The views of a scene show one set of named points, each view turned or mirrored, shifted and resized as a whole, with a little noise and some points left out.

Scene 1
View 1
Z_849: [ 24   3  40 -15  -3  34  14  29   0  19  -8]
Z_686: [ 16   1  21  -3  10  21  11  17  -3  12 -10]
Z_966: [ 17  26  14 -10   7  29  16  20 -10  -2 -20]
Z_586: [ 19 -40  55   2  12   2  -1  25  11  33  -8]
Z_273: [ 15   2  19  -4  12  17  11  15   0  11 -13]
Z_104: [  7  -6  15  15  32   1   2   3  -4   3 -28]
Z_751: [ 17 -21  30 -12 -16  25  19  22   5  31  17]
Z_413: [ 15 -14  37   3  18   8   2  20   3  17 -19]
Z_190: [12  9 11 -9  3 27 19 16 -6  6 -7]
Z_434: [ 14  20  16   3  30  16   7  12  -8  -7 -34]
Z_107: [ 13  11   8 -10  -8  31  24  16  -4  10   1]
Z_527: [ 32  15  52 -16   9  36   6  39  -2  13 -26]
View 2
Z_966: [-52 -14 -11  12 -28 -42   7  26  -9  11 -44]
Z_413: [-50 -39  -1 -22  -7  13  28  62  22  30 -18]
Z_849: [-62 -21 -16  11 -32 -20  20   4  38  23 -38]
Z_104: [-37 -36   3 -18   2   1   7  67   1  15 -16]
Z_686: [-49 -22 -10   9 -16 -20   4   7  30  11 -28]
Z_527: [-76 -20 -18   7 -43 -19  36  21  27  38 -52]
Z_434: [-48 -23  -3  -6 -14 -26  14  58 -19  17 -37]
Z_107: [-45 -18  -9  16 -18 -36  -9   1  16  -1 -29]
Z_273: [-48 -25  -6   2 -14 -16   9  29  15  15 -26]
Z_751: [-46 -28 -11  11 -15  -6  -2 -16  60   6 -16]
Z_586: [-54 -40  -9 -16  -8  30  24  26  65  29  -9]
Z_190: [-46 -21  -6  11 -17 -32  -1  18   6   3 -32]
View 3
Z_434: [-73  -5 -36 -24 -10  29 -12   3  -1 -47  12]
Z_273: [-54 -14 -23   4  -6  21  -9  -5   2 -26  -9]
Z_849: [-56 -38 -28  10  -9  27 -19 -10 -18   9 -22]
Z_686: [-48 -19 -21  13   0  17 -11 -13  -7  -6 -17]
Z_527: [-74 -57 -34  -9 -19  35 -30   3 -20   7  -4]
Z_413: [-66 -38 -12   9 -19  25   2   6  21 -28 -14]
Z_966: [-61  -5 -41 -20   1  24 -25 -11 -20 -20   4]
Z_751: [-31 -29  -7  43   4   9  -5 -19   0  12 -37]
Z_107: [-40   1 -30   8  17  13 -16 -24 -18  -6 -16]
Z_586: [-57 -62   6  39 -25  27  12   8  33 -10 -33]
Z_190: [-51  -1 -33  -1   8  18 -14 -17 -11 -19  -8]
View 4
Z_586: [-31  23  48 -13  -5  45   4 -29 -16  17  -8]
Z_686: [10 16  9  1 -8 29 32 -7 -8  8 -8]
Z_751: [ -7   9  27 -10   5  38  50  -2  -7  14 -21]
Z_849: [ 13  27   7  14 -15  46  35 -17 -12  10 -19]
Z_966: [ 34  18 -25  14 -22  11  21 -13 -13   5   5]
Z_273: [ 20  20  -8  11 -16  22  26 -11 -11   5  -3]
Z_527: [ 19  38   0  30 -27  46  18 -35 -17  11 -19]
Z_104: [ -1  13   7 -10 -18   2 -22 -21 -15   9  29]
Z_413: [-10  25  21  -5 -13  27   0 -25 -17  11   6]
Z_434: [ 24  20 -18   7 -27   3  -8 -24 -14   7  23]

In a view up to two points have been moved. Name them for each view, in the order of its rows, or write -.
view 1 => Z_686
view 2 => Z_413
view 3 => -
view 4 => Z_273
